Points, in no order, along strands that fork and pass close to each other.
In the rows, 128 means zero.
Two points are linked if the straight distance between their rows is under 135. Some points are linked to none.
J_383: [ 99 153 114  93  96 146 149 105 192 108 124 116 121 117 101 158 178 115
 124  76 160 104 127 144 196 132  58 145 112 166 103  99 124]
J_926: [ 78 173  99 140 118 138 135 165  98 109  89 143 141 114  51 173 180  67
 154  96 126 149 138 142 152  76  71 130 121 117  88 129 135]
J_123: [126 115 167 156 183 157 143 126 112 179 107 147 112  90 133 145  93 129
 169 105 135 143 136 182  78  94 177 109  97 153  86 103 126]
J_25: [163 100 137 148 147 134 180 119 116 121 162 157  93 130 143  84 149 137
 131 144 161  64 113 111 157 166 141  95  99  95 111 165 128]
J_7: [123 141 155 140 134  98 115 133 128 109 139 141 135 146 120 152  68 101
 115 159 129 143 137 153  87 127 174  79 123 135 116  92 106]
J_583: [ 92  83 158 139 141 127 154 107  52 160 131 182 133 101 126 127 142 127
 157 128 108 152  98 144 124 101 147 122 120  89 125 129 131]
J_852: [130 104 155 150 166 154 140 129 145 168 145 206 152  72 140 140  75 100
 165 126 129 123 106 140 142 128 156  65 114 137 125 138  91]
J_188: [181 116 119 121 137 129 154 116 133 124 166 168 123 115 160 102 128 135
 146 118 174  69 134 123 142 186 163  78  97 126  76 155 110]
J_739: [108 157 117 199 133 172 114 166 124 137 126 165 111 105  90 124 179 127
 112 115 143 121 112 116 163 116 107 110 118 108 112 144 133]
J_290: [ 94 149 105 168 100 172 112 164  99 143 148 201 137  92 119 135 195  98
 115  95 145 140  96  84 175 113  84  90 116 113 136 126 171]
J_939: [148 137 117 139 192 133 114 132 170 174 124 114 134 116 126  84 110 104
 116 132 146 162 120 103 130 116 155 100  98 172 110 111 130]
J_831: [145 128 105  84  92 119  86 113 169  81 136  94 129 113 172 162 141 146
 131 146 121 115 166 124 186 189 119 174 190 136 189 107 140]
J_966: [115 129 151  74  53 105 120  87 126  85 108  66 127 149 113 164 139 171
 114 117 104 117 132 128 140 133  88 168 153 149 158 106 134]
J_603: [118  93 148 172 122 160 112 139  90 154  76 138 135  70 138  95  87 153
 144 118  82 148 116 136 114 100 134 151 176 119 133 158  76]
J_24: [133 151  76  85  90  92  66  98 140 104 112  62 152 138 171 108 137 124
  90 178  82 169 120 112  98 125 153 166 156 105 179 139 140]
J_664: [153 134 194  96 129 141 145 136 151 154 141  91 128 119 115 163 129 126
 178  57 129  84 159 130 118 137 104 160 128 184 120  88 110]
J_453: [162 180 152 113 150 164 144 138 162 160 149 131 114  97 141 156 139 138
 159  97 170 105 129 134 110 158 165  86  81 156  85  92 108]
J_913: [106 145  93 118 100  87 103 111 114  90 135  81 152 169  97 123 109 103
  86 162 127 147 133 127 110 117 126 128 132 107 129 129 124]
J_32: [134 120 115  74  99 142 125  80 197 162  92  85 131  92 141 159 165 151
 129 128 108 147 139 153 177 135  94 180 147 181 145  59 121]
J_457: [168  65  91 126 101 136 137  99 122 140 166 131 134 152 190  81 111 121
 150 142 145  56 128 101 119 170 144 115 138 100 129 172  61]
J_671: [128  99 103 175  79 122 127 128 100  73 175 133 133 151 149 101  78 116
 124 156 156  95 148 123 105 149 137 102 108  73 152 175 118]
J_512: [111 151 138 186 192 132 103 160 103 137 145 189 122 138 125 137  72 112
 139 181 163 143 153 175 146 126 158 111 134 110 114 147 160]
J_284: [156 112 118 133 138 161 128 159 209 160 139 117 109 137 165  89 102 136
 137 107 127  85 135  97 170 163  86 106 152 169 141 137 104]
J_859: [167 154 127 100 163 142 152 130 163 132 162 179 129  96 133 148 135 112
 170  89 169 103 128 120 149 182 141  69  84 139  62 124 101]
J_915: [182 119 122 137 143 163 129 167 188 170  65 101 127 116 155 101  85 188
 145 121 103  82 140 118 130 131 126 169 178 150 164 146  58]
J_624: [172 143 155 126 125 193 159 133 145 128 122 182 129  68 161 140 108 157
 174  85 147  53 132 131 155 163 142  97 126 146  93 151  53]
J_905: [143 126  99  96 133 102 106 116 100 127 177 117 165 173 152  69 139  89
 121 142 144 146 133  94 127 122 129 138  98 127 147 172 192]
J_244: [102 149 127 150  82 174 111 154  69 121 166 161 122 102 130 154 186  95
 170 100 163  87 155 117 144 141 117 122 142 102  81 150 104]
J_386: [156 125 130  98  66 127 144  88 143 134 149 111 177 116 122 123  94 136
 129  91 165  95 144 103 123 129 109 103  81 171 117 102 113]
J_434: [112 135 151 118 103 117  94 140 157 126  68 100 130 105 151 119 125 161
  87 131  59 186 104 121 104 110 132 174 172 151 166 101 115]
J_921: [142 109 158 114 114 100 149  86  73 122 106 116 101 145 119  94 155 188
  80 172 104 147  80 146  70 111 170 103  83 132 139 130 155]
J_303: [131  87 134 168 135 135 123 124 125 130  91 124 145 110 153 101  50 151
 121 124  87 111 123 122  99 103 147 129 160 114 147 158  84]
J_41: [144  94 137 149  70 109 136 118 100 114 185 135 145 154 161 105  74 129
 119 148 132  98 115 107  94 131 144 103  94  90 170 147 139]
J_129: [157 106 172 173 157 126 127 125 110 146 114 156 110 121 174 105  68 183
 126 148 130 137 116 148  73 126 214  94  94 116 141 106 151]
J_491: [154 149 124  94  85 117  83 123 161  91 116 114 147 116 176 131 134 129
 121 121 118 146 172 110 163 168 122 155 159 164 153 124 143]
J_942: [184  94 137 103  86 125 167 119 192 124 128  78 105 173 194 128  93 178
 125 117 105  63 146 108  87 150 146 159 133  91 203 147  99]
J_144: [ 96 123  99 223 122  98 129 122  60  93 162 168 129 158 118 125 137 129
 111 155 195  75 131  99 119 123 123 124  74  55 143 151 200]
J_402: [136 100 120 120 145  92 146 115 138  84 128 183 179 129 125  96  83  96
 135 116 116 140 139 109 145 130 130 133 113 156 115 157 162]
J_727: [101 154 122 199 126 112 135 124  85  66 151 202 121 130 111 133 142 136
 112 132 196  83 156 122 135 149 144 101  79  90 101 147 191]
J_182: [162 124  86  94 136 112 151  85 171  90  60 109 128 109 133  70 115 152
  90 122 133 123 107 119 137 137 128 142 119 167 104 146 121]
J_592: [106 109 142 130 133 117 117 158  56 138 138 155 133 132 127 140 145 103
 142 129 105 161 114 123 122 110 131 126 149  95 121 132 138]
J_724: [ 98 104 149 210 126 136 154 113  72 118 151 132  87 126 114 111 110 165
 108 163 130 101  96 117 107 130 145 100  99  84 154 142 140]
J_405: [159 148 137 104 149 126 118  91 128 146 102  21 104 139  87 133 137 175
 132 142 139 132 145 140 103 129 132 184 123 156 134  71 104]
J_46: [147 107 115 126 170 128 120  96 149 183  92 114 160 109 143  84  98 122
 120 113 124 161 113 104  98  78 152 122  91 175 116 113 127]
J_416: [115  76 148  69 116 103 168 100 198 148  95 103 116 172 160 122 127 152
  85  87 104 100  74 125 155 143  79 151 158 147 156 111 123]
J_927: [142  95 155 113  34 103 114 118  92  77 149 152 167 150 138 134 110 129
 101 127 115 121 116 104 116 110 133 122 114 121 163 148 136]
J_731: [105  91  89 138 124  90 119 104  29 128 149 140 154 151 152  76 113  95
 128 175 138 114 128 115  96 107 142 126 126  66 121 172 140]
J_174: [141 125 121 118 109  94 110  87 128 172 104  63 172 144 120  83  97 139
 114 132 126 160 124 112  66  86 151 159  94 168 127 103 141]
J_952: [107 191 120 176 111 185  88 156 141 153 138 141 118  97  86 157 217 101
 122 119 166 135 123 113 158 114 105  94 111  89  93 106  89]
J_599: [107 133 147  72  54  98 132 109 135  73 114 102 119 157  95 181 151 151
  75 139  97 133 103 139 116 126 119  99 162 137 147  99 105]
J_191: [184  90 125  96 105 145 187 123 190 140 123  82 104 148 159 109  99 196
 120 107 130  49 124 110 116 145 129 125 136 120 172 119  63]
J_557: [145 139 162 140 163 145 141 125 145 177 162 135 113 123 114 144 114 117
 126 120 174 116 112 136 103 149 177  59  66 141  95  77 125]
J_673: [ 94 138 139 137 174  96 106 118  53  98 100 133 129 111 129  99  75 173
 131 152  69 142 134 148  50 133 155 166 128 100 109 164 166]
J_589: [128 108 179 127 161 134 132 133 109 174 190 125 129 154 101 121 142  89
 162  99 161  93 139 124 128 136 113 125 100 132  89 139 155]
J_504: [142 119 188 137 137 152 134 140 117 154 164 120 125 130 110 123 107 115
 177  76 153  92 146 121  98 123 112 146 108 152 104 122 122]
J_989: [186 132 126  99 123 133  94 119 161 214 118  83 153 119 184 122 125 161
 164 124 126 111 154  95 104 141 176 175 145 132 156  76  98]
J_278: [ 77 136  95  90  84 109  88 132 150  81 101  79 114 162 158 139 133 144
  56 161  67 180  89 116 132 128  91 160 185 125 216 100 144]
J_674: [131 122 104 101 207 102 136 159 132 144 133 157 107 147 103 114 164 101
 114 139 100 213 120 129 128 112 111 132 114 155 115 150 197]
J_422: [124 152 115 184 177 131 120 116 124 138 150 186 131  94 110 111  90 101
 136 121 184 138 142 118 140 125 164  90  59 155 109 122 195]
J_248: [ 75 139 135 224 175 146 148 155  63 137 155 238 131 111 103 173 175 120
 149 147 171 128 122 132 171 109 134 113 115  83 136 124 190]
J_126: [122 183 147 124  54 165 122 127 114 130 165 161 149 101 128 146 205 115
 154  75 155 137 123  97 139 128 116 104  67 145 101 115 169]
J_552: [163 165 136 124  76 133 105 114 156 107 168  42 124 157 118 131 148 145
  96 148 170 107 155 118 132 167 126 114 112 132 159  99 124]
J_863: [134 124 147 135 146 179 142 125 170 184 109 188 139  67 121 137 137 105
 155  99 100 137  90 146 157 112 126  80 112 166 114 115  84]
J_730: [117 107 142 181 131 135 158 131 111  71 180 189 109 137 112 130 129 116
 125 121 174  52 127 102 141 162 122  89 104 103 111 154 135]
J_466: [137 127  85  66  91  98 132  85 153  86  80  86 125 134 141  71 152 152
  71 140 114 146  99 121 125 134 117 160 133 146 132 135 142]
J_322: [ 99 126  96 156 174 118 143 117  86  91 107 173 135 111  93 103  88 128
 138 157 124 130 130 144 135 132 132 131 139 112  77 179 126]
J_591: [125 152  88  95  62 122 107 115 112 141 135  78 146 140 101 141 228 115
  81 147 142 169  97 121 157 109 111 103 128 125 130  85 122]
J_825: [146  83 149 144 158 143 143 113 154 169 101 174 143  96 145 132  51 131
 156 114 115  93 117 137 112 113 154  98 133 130 123 151  62]
J_586: [158 165 141  97 125 180 146 128 171 138 118  97 143  79 117 153 121 154
 170  54 159  77 165 118 143 150  96 140 114 179 122  99 108]
J_103: [ 84 115  86 199 188  81 143 132  34 144 159 149 103 165 135 117 128 126
 141 206 180 118 115 123 124 118 138 128 139  48 140 150 173]
J_667: [154 116 118 117 121 100  86 108 193 167  99  73 144 162 195 123 135 121
 120 148  97 129 155 100 102 144 172 213 191  89 200 137 124]
J_85: [189  94 172 119 109 137 151 136 123 145 132 149 118 113 168 104 109 160
 136 100 124  93 126 116 104 150 165 119 121 129 149 133 144]
J_748: [136  93 143  94 205 104 147 134 134 162 146 155 103 150 121  91 160 114
 113 125 105 164 105 112 138 123 111 150 126 140 144 158 186]
J_311: [144  83 135 104  65 114 157 130 176  96 168 127 119 169 137 146 135 142
 100 125 119  83 103 123 148 161 101  99 126  93 156 132  84]
J_602: [141 127  88 114 104 140  93 129 132 137 152  63 132 144 130 112 163 112
 133 141 154  90 150 108 163 159  93 158 172 124 126 126  97]
J_681: [ 83 137 121  92 112 111  94 136 166 109  76 125 121 124 144 149 134 148
  97 135  67 192  93 134 148 126 104 171 195 167 171  99 146]
J_833: [115 138 113 193 173 156 142 160 135 126 145 200 115  98 100 124 158 122
 118 147 140  97 101 130 189 129 107  96 139  99 116 173 134]
J_340: [ 92 131 103 127 161 125 106 177 142 116 131 146 155 146 109 113 114  93
 105 124 105 172 123 107 153 120  68 142 170 152 132 143 143]
J_118: [122 124 118 113  96  72 117  93 150  79 129 102 157 156 119 138  81 100
  97 169 106 166 137 140  88 120 172 111 136 118 136 116 104]
J_398: [127  76 120  79 135 135 155 125 179 146  88 123 117 132 181  86 121 165
  92  82  81  86  97 106 143 136  70 178 156 165 143 134 129]
J_846: [162 122 103  69  85 135 121  76 179 162 114  80 144  88 142 136 158 152
 134 121 145 109 139 109 158 160 119 150 152 170 145  69 120]
J_847: [135 131 129 138  85 151  91 148 108 151 152 143 144 100 206 114 108 131
 172 149 136 109 155 130 142 160 164 139 168 109 123 124  54]
J_370: [131 134 144 207 206 156 112 158 129 160 142 160 117 135 140 129  55 126
 151 168 166 114 148 167 142 158 160  87 144 101 101 160 110]
J_570: [115 166 110 132 124 165 132 126 198 135 128 127 127  86  99 177 172  89
 149  70 134 128 117 139 183 110  68  81  85 181  95 102 125]
J_919: [161 169 124 128  85 134 108 116 133 120 178  68 128 145 140 134 108 140
 139 144 175  90 165 119 120 171 150 118  96 121 126 109  91]
J_293: [181 134 116  81 116 124 120  93 155 153 116  83 164 116 163 112 123 143
 143 124 141 117 151 112 121 150 167 157 132 166 128  83  89]
J_789: [ 98 142 139 127 143  93 158 136  52 100 128 199 121 120  95 186 175  97
 123 169 117 192 107 158 114 107 167  93 118 128 125 118 177]
J_309: [111 144 120 121 198 122 147 160 167 137 113 159 123 134  87 140 156  92
 146 116  71 220 139 153 167  85  96 137 106 179 104 140 181]
J_115: [123 130 147 127  75 158 115 139 117 132 154 162 124 104 139 124 188 108
 123 106 125 164 111 104 172 117 101  98 115 150 141 118 183]
J_435: [133 140 117  94  94 117 122 117 165  87 108 168 171 120 146 122 100  97
 119 108 107 152 141 114 162 143 123 136 143 167 117 139 126]
J_287: [125 149 163 189 185 157 147 106 139 178 156 146 126  93  89 161 134 115
 141  89 184  96 111 143 100 107 174  54  48 149  90  86 143]
J_596: [ 90 106  85 174 174 110 129 121  40 132 161 154 109 156 151  72 132 115
 131 200 172  95 150 137 129 135 129 134 143  57 109 176 150]
J_746: [ 93 132 120  90  94 147 120 141 157 100  89 149 120 104 133 153 158 127
 116 113 102 180 127 133 191 119  76 162 159 185 159 102 150]
J_738: [135 155 149 140 111 169  95 144 104 154 151 169 150  91 172 150  99 110
 198 118 151 131 162 147 125 149 159 108 130 121  83 127  75]
J_918: [125 154 110 132  59 100 106 126 143  80 171  51 143 194 103 152 107 119
  76 171 160 118 137 108 115 139 113 112 116  89 167 116 134]
J_211: [ 75 118 127 152 192  84 106 144  61 124 139 132 131 149 129 109  67 128
 112 175  78 152 119 137  69 128 148 157 150  87 136 161 168]
J_593: [126 150 112 155  93 122 112 158 103  46 157 152 129 167 133 122  88  93
 123 155 169 111 179 117 143 160 137  97 123  89 118 160 116]
J_63: [109 176 107 161 156 119 105 168 138  80  90 110  99 151  60 137 127 140
 111 150 133 138 134 156 140 130 104 132 155 126  98 157 121]
J_858: [159 113 139 145 146 163  94 168 201 163 106  88 125 121 158  98  83 162
 129 114 111 104 151 104 160 145  95 158 173 164 174 107 102]
J_27: [169  83  79  98  92 115 143  95 133 122 147  81 123 172 186  78 116 122
 135 145 139  73 150 109  95 156 116 144 135  91 140 201  87]
J_534: [175 107 143 123 157 147 153 135 175 197  52 121 124 119 159 109  83 185
 157  92 121  77 127 107  87 112 163 136 168 120 162 120  48]
J_769: [108  66 133 117 153 102 147 125 149 120 102 140 135 158 158  77  99 137
 104 104  59 103 100 102 120 117  88 171 166 125 152 166 140]
J_740: [ 96 125 148 158 131 102 132 115  72 118 135 133 108 155 110 169  91 134
 113 165 136 133 129 163  82 112 177  76 122  78 101 102 104]
J_787: [121 151 100 151 126 114 112 178 136  82 147 182 147 131 104 168 106  77
 111 160 151 137 144 110 158 150 133  76 144  98 118 136 120]
J_80: [ 85 159 123 126 133 124 166 120 105  87  92 142 124  89  60 161 158  97
 144  92 116 161 141 161 133  80  97 138  87 143  79 134 139]
J_335: [ 82 134 113 206 189  95 142 132  64 127 192 178 115 172  90 140 134 120
 123 164 200 106 120 107 125 110 119 126 118  59 152 124 210]
J_938: [139 137 149 123 108 132  87 146 149 102 101  68  97 123 158 125 127 193
  91 142  66 164 138 129  94 131 144 162 177 124 181 115 117]
J_87: [110 146 100  89 102  89  73 143 128  95 107  82 134 165 175 141 141 123
  81 157  71 172  97 117 110 117 108 159 179  83 196 135 144]
J_605: [153  97 140  87  95 100 121 112 187 139 127  72 133 164 183 111 124 152
  98 122  90 110 122 106 100 139 142 171 156 115 204 132 131]
J_554: [102 107 162 157 164 121 151  94  62 158 132 167 131  91 116 139  99 134
 155 143 129 154 109 163  85  87 173 127  97 125 106 111 159]
J_513: [115 136 123  86 116 149 128 106 160 125  69 103 118  83 133 156 161 169
 136  86  99 139 134 162 170 127  95 194 155 197 138  87 136]
J_763: [130  98  78 106 134 115 106 123 137 129 112  74 120 154 179  74 115 135
 105 165  80 127 117 105 120 137 102 198 188  88 161 178 100]
J_327: [145 134 135 134 130 138 124 145 182 149 191 112 135 138 145 107 113 102
 119 108 155  99 109  84 158 156 103  81 120 144 119 111 114]
J_166: [ 99 154 162 213 177 165 148 142  76 153 109 197 103  67 107 159 152 129
 179 126 117 168 125 178 140  80 143 103  92 136 101 124 178]
J_737: [121 124 146 162  84 148 101 134  56 106  97 105 108  97 148  74  85 184
 106 136 103 154 126 131  64 129 165 139 117 107 147 139 133]
J_299: [118 127 137 153 166 142 161 153 113  99 119 219 105 100  82 177 158 112
 141 136 124 129 110 152 202 132 110 101 142 111 109 161 155]
J_313: [ 97 127  83  76  80 120 126  83 108 103  96  83 119 152 110 101 190 127
  64 137 123 157  86 120 147 116  98 130 143 121 138 119 137]
J_450: [124 108 113 145 173  95 142 163 122  86 154 202 160 159 114 144  93  82
 114 149 130 148 119 114 152 128 140  96 132 129 130 143 174]
J_881: [109 136 135 155 114 184 110 153 108 158 153 185 156  76 151 143 148  83
 197  97 136 124 146 123 151 127 106 110 131 124  88 144 103]
J_984: [114 150 141 117 140 166 143 149 189 163 135 145 132  92 122 165 150  96
 176  85 116 134 110 146 175 106  92 100 108 173 112  98  92]
J_696: [140 144 173  95  60 110 129  85 118 133 128  54 139 127  71 174 150 144
 121 112 152 136 144 156  94 113 133 133  95 178 141  78 120]
J_156: [109 140 114  93 125 113 151 185 117  91 131 187 133 145 101 184 196  85
 121 106 114 173 131 112 167 102 100 113 133 144 142 115 198]
J_69: [ 78 101 100 187 128 114 112 112  28 127 130 155 157 122 145 117  68 109
 141 172 143 149 129 133  92  94 161 117 130  72 126 130 155]
J_985: [147  95  75 110 104 125 115  92 140 112 120  68 145 136 177  63 101 121
 140 156 116  96 157 106 116 130 111 177 176 102 144 177  67]
J_352: [110 159 103 119 120 146 101 160 188 167 164 119 151 125 115 168 153  90
 145 130 144 133 133 121 204 150  67 143 161 147 128  80 114]
J_785: [119 164 101 126 104 155 112 120 134 151 119 102 118 113 100 142 217 111
 131 134 156 163 114 121 147 118 118 128 122 120 107  83 116]
J_377: [169 165 169 147 164 199 115 180 152 162 122 161 104  83 158 138 134 143
 171 121 119 157 151 163 158 151 152 124 129 149 108 138 119]
J_525: [ 98 134 117 134 130 100 158 153 103  89 123 171 118 119  69 176 178  90
 101 149 133 181  94 120 137  93 119  80 120 131 125 111 173]
J_78: [171 129 124  52 122 129 171 108 156 156  97 115 149  99 157 131 180 128
 173  72 107 147 147 144 132 106 127 191  92 200 136 129 160]
J_227: [177 113 134  68 133 110 115 109 198 142 127  94 131 141 173 153 129 159
 138 126 105  90 179 118 155 201 130 207 174 144 181  92 144]
J_742: [118 127 151 123 149 107 134 144 156 136 153 100  99 183  84 127 158 118
  99 124 129 131 108 123 137 132 108  94 117 141 136  99 161]
J_91: [102 146 130  39 113  94 134 159 103  84 133 132 128 153 107 180 206  95
 125 123 121 173 133 132 156 113  99 153 158 142 139 136 173]
J_351: [ 94 141 121 142 128 153 151 117 138 114  77 139 111  87  50 174 148 117
 124 117 108 159 107 168 133  96 113  87 120 163  86 116  89]
J_102: [144  71 134 116 123  92 174 123 174 108 165 124 111 177 130 135 115 117
 113 145 105  86 109 130 116 153 147  89 135  87 141 148  89]
J_849: [ 88 114  81 129 171 109  83 162 120 152 145 110 153 168 125  97 112  79
 116 140 100 160 121  90 140 106  49 159 188 121 161 143 144]
J_162: [121 170 130 120 159 137 111 122 112 137 124  58 110 145  83 127 138 132
 147 121 158 146 171 154 108 127 130 175 108 149  92 107 116]
J_321: [155 175 112 142 184 156 111 135 181 159 122 140 145  94 146 109 114  96
 144 134 146 180 144 138 143 124 169 101 104 167  84 105 102]
J_292: [138 126 113 184 170 151 125 154 159 137 122 167 117 132 130  98  88 133
 117 157 135 104 102 142 161 148 128  90 143 117 130 180 105]
J_819: [164 136 133 115 128 180 149 119 145 116 107 125 132  74 130 136  93 131
 190  73 155  71 162 136 152 145 102 140 138 161  96 141  62]
J_2: [ 91 151 123 154 129 170 125 177 110 140 153 179 140  93 119 152 132  68
 174  76 133 163 166 112 174 101  76 124 107 153 111 149 152]
J_379: [116 130 140 110  86 122 144 105 159  98 100 127 122 107  92 169 151 125
 117 123 119 153 102 150 125 120 129  76 132 169 131  93  93]
J_622: [143 137 131 153  98 142 109 124 108 161 163  79 119 161 181 113  84 119
 133 165 177 108 169 140  94 152 175 110 101  72 112 125 109]
J_317: [121 106 103  88  85 135 134 112 180  63 104  94 100 159 147 145 120 184
  99 150  95  93 134 135 173 174  96 151 199  95 158 157  78]
J_998: [124  98 167 117 148 105 102 172  93 150 140 137 117 153 155 131 141 107
 120 148  75 170 120 120  89 118 133 151 172  96 156 142 127]
J_505: [114 164 131 188 164 178 136 121 148 138 148 154 128  81  87 141 101 100
 153  83 183  97 140 120 130 115 138  66  43 154  86 126 158]
J_84: [125 127 151  82  98 110 116 105  78 137 154  72 142 150 104 162 166 123
 135 136 132 140 132 133 112 125 130 157 163  93 136 110  91]
J_134: [169 131 136  91  99 118 150  85  86 133 115  71 124 132 110  93 172 185
 109 142 157 115 104 134  91 122 161 122  73 131 105 124 133]
J_339: [148  98 157  64 132 120 184  99 143 145 115 132 147 124 128 125 163 106
 160  71 104 133 127 139 138 118 100 161  90 181 101 127 156]
J_331: [131 120 144 137 134 117 131 120  49  87  95 108 100 110 144  71 102 185
 110 131  83 135 133 135  60 134 158 172 119 101 113 158 149]
J_608: [ 93 171  84 136 169 127 103 193 153  89  98 120 132 152  63 160 119  96
 106 139 118 156 141 152 155 121  74 149 178 135 107 154 145]
J_879: [102 119 159 195 193 127 136 146  86 172 196 165 126 151 120 123 117  89
 170 110 175 119 144 115 136 125 118 127  96 118 112 137 189]
J_777: [146 149 143 111  91 122 123  78 155 103 116  36 121 126  74 154 111 167
 115 115 142 123 155 154  99 124 124 154 104 191 134  64 112]
J_128: [ 95 106 163 132 110  74 149 103  57 101 162 134 116 169 111 157  96 148
 112 180 117 137 106 172  62 117 185  94 119  88 126 121 156]
J_229: [114  69 142 117 165  81 173 112 181 124 125 130 115 178  97 118 107 150
  87 143  69 107  77 138 107 130 124 105 152 109 132 142  97]
J_258: [120 100  79  95  60 125 135 130 155  63 141 105 116 173 156 146 130 131
  99 148 115 105 133 126 160 155  80 123 178  82 162 157  75]
J_461: [124 147 126 159 141 142  95 149 124  85 125  95 108 154 110 108 104 136
 119 155 126 111 145 154 131 161 122 159 143 125 111 164  89]
J_802: [131 136 142 100 186 135 158 164 175 135  87 159 104 106 108 146 155 131
 130 116  69 183 123 185 154 109 121 138 137 169 107 142 134]
J_646: [164 122 131 134 145 191 146 141 145 194  91 113 107  99 139 115  95 184
 174  87 153  75 121 121 103 127 135 109 140 115 117 106  42]
J_55: [185 136 129 125 113 172 143 129 154 157 115  81 110 118 148 118 107 210
 146 112 162  57 129 101 122 159 127 114 141 115 143  90  48]
J_135: [167 134 102  90 125 141 150  82 164  96  57  91 116  83 119  94 131 204
 111 117 143 121 140 131 130 136 128 142 133 163 112 107  94]
J_407: [140 141 109  97  93  85  76  88 139 158 100  56 169 147 153 111 131 128
 107 169 100 187 112 108  70 106 169 173 129 121 157 110 120]
J_208: [116  82  76 134 143  96 130 128 114 103 123 114 116 161 172  63 111 124
  99 150  65  95 108 110 103 130  86 173 168  81 161 210 139]
J_822: [124 134 136 110  39 102 135 147  56  70 160 159 170 151 113 172 148  91
 125 123 147 122 131  94 118 129 120 108 112 111 134 139 173]
J_994: [136 144 127  97 127 157 143 126 181 133  53 117 109  74 127 126 129 183
 149 108 113 121 127 153 144 120 123 155 146 187 114 107  69]
J_676: [102 112 126 119 180  83 109 143  99 142 131 131 120 163 150 111  98 122
 123 159  43 159 104 128  57 122 156 166 171  63 168 165 152]
J_121: [161  84 156  76 177 114 165 119 169 150 134 153 123 140 134 111 152 123
 128  95  88 133  96 126 129 114 131 152 124 155 118 136 151]
J_941: [117 161 145 168 195 164 154 123 121 161 110 192  96  64 115 163  98 107
 181 121 150 159 140 199 134  91 172  86  73 144  76 127 137]
J_660: [141 152 119 166 119 155  73 159  97 112 139 112 108 125 164 101 121 150
 143 162 143 120 170 135 131 153 138 142 161  97 122 159  76]
J_168: [100 160 103 185 205 118 131 127 113 124 117 180 122 118  83 127 139 103
 129 136 154 164 142 149 139  94 150 107  63 133  90 144 196]
J_220: [113 107 156 143 117 155  98 128 132 173  85 111 144  86 113 107 128 145
 131 110  82 164 108 125 112  90 118 157 156 155 140 119  90]
J_489: [183 125 149 125 157 118  96 133 158 199 101  96 137 142 200 120 105 136
 144 133 100 132 163 121  87 134 203 198 161 114 162 121 104]
J_467: [142 120 140 166 126 141 119 146 152 170 198 105 121 179 123 101 147 110
  91 115 150 116  93  95 134 131 112  81  99 107 160  98 146]
J_224: [134 191 111 136 137 131 111 140 133  98 128 107 126 127  85 132 151  92
 144 111 171 143 180 138 140 146 113 156 109 144  85 114 151]
J_394: [ 83 175  90 191 189 125 116 170  77 111 123 190 123 135  96 165 118 106
 124 169 170 169 151 162 139 109 159 112 123  96  74 138 191]
J_751: [124 104 112  75  64 139 142  76 157  83  96  72 128 134 153 131 126 192
 114 109 118  82 134 114 145 151  98 171 173 134 164 118  86]
J_561: [138 125 141 112 166 141 155 154 119 106 119 183 105 105 123 141 166 107
 157 114  93 149 129 170 167 125 128 149 132 133  93 164 148]
J_545: [ 75 144 111 175 152 133 139 190  73 133 112 192 148 114  79 167 157  64
 155 104 127 161 147 118 153  71  82 128 120 113 111 139 181]
J_607: [144  88 144 122 174 102 125 113 111 169 125 142 129 143 149  95  96 107
 138 163 129 118 126 132  81 122 178 130 134  87 106 153 110]
J_774: [112 151 126  51  71  81 124 143  89  75 145 125 161 168 105 170 165  95
 103 123 131 139 128 121 140 135 105 144 145 133 146 143 171]
J_754: [ 99 157 154 162 132 123 156 145  77 130 127 193  93 101 102 183 195 107
 153 113 129 186 130 173 121  84 159 102  70 128  99 113 182]
J_532: [103  90 137  86 135  95 156 123 166 118 125 112 111 174  97 113 134 135
  66 113 108 119  77 135 142 129  85 121 145 156 132 109 133]
J_710: [156 127 167  92 106 107 139  75  72 159 123  89 134 140 116 131 110 154
 128 137 162 119 123 155  55 105 189 103  77 144  89 107 115]
J_914: [ 86 122 128 181 171 107 130 157  80 149 183 164 136 165  76 130 129 102
 118 129 161 122 113  91 139 104  82 114 119  89 146 142 196]
J_776: [139 144 169  89  82 127 131  92  98 166 152  81 148 128  96 163 141 150
 155 113 158 133 128 153  76 108 152 120  88 169  95  85 104]
J_604: [118  96 167 126 137  71 144 117  83 114 149 132 103 151 120 123 136 159
  96 173  97 163  94 147  76 120 183 109 110  98 149 118 177]
J_217: [158 125 160 130  63 129  90 126  91 115 108  73 114 120 166 106 110 175
 109 141  97 153 133 110  88 117 167 154 128 108 180 122 118]
J_8: [118 158 103 101 111 131 134 126 164  97 137 107 146 150  83 137 183  88
 123  90 166 106 145 123 166 144  60 135 110 153  90 118 152]

Follow the links from the first point to the second, and from the first to the third. Name the last point that the two ways share.
J_696 / J_278 / J_211: J_434
J_731 / J_586 / J_25: J_335
J_87 / J_224 / J_331: J_434
J_941 / J_174 / J_489: J_681
J_321 / J_292 / J_737: J_681
J_748 / J_394 / J_603: J_833
J_78 / J_126 / J_505: J_833
J_24 / J_561 / J_191: J_513

A fork is a point with three links. Follow the links from the first point to the second and name the forks in between, in order.
J_696 / J_135: J_434 J_681 J_513
J_985 / J_667: J_532
J_293 / J_825: J_513 J_681 J_434
J_674 / J_746: J_833 J_739 J_513

Name the points in between on the shortest way along the links from the first point to the second, in order.
J_407 / J_989: J_24 J_87 J_278 J_681 J_746 J_513 J_32 J_846 J_293
J_162 / J_681: J_224 J_8 J_383 J_570 J_984 J_863 J_852 J_825 J_303 J_603 J_220 J_434
J_311 / J_915: J_102 J_229 J_532 J_742 J_467 J_327 J_284 J_858
J_660 / J_966: J_847 J_738 J_881 J_2 J_545 J_926 J_80 J_351 J_379 J_599
J_858 / J_985: J_284 J_327 J_467 J_742 J_532 J_416 J_398 J_769 J_208 J_763
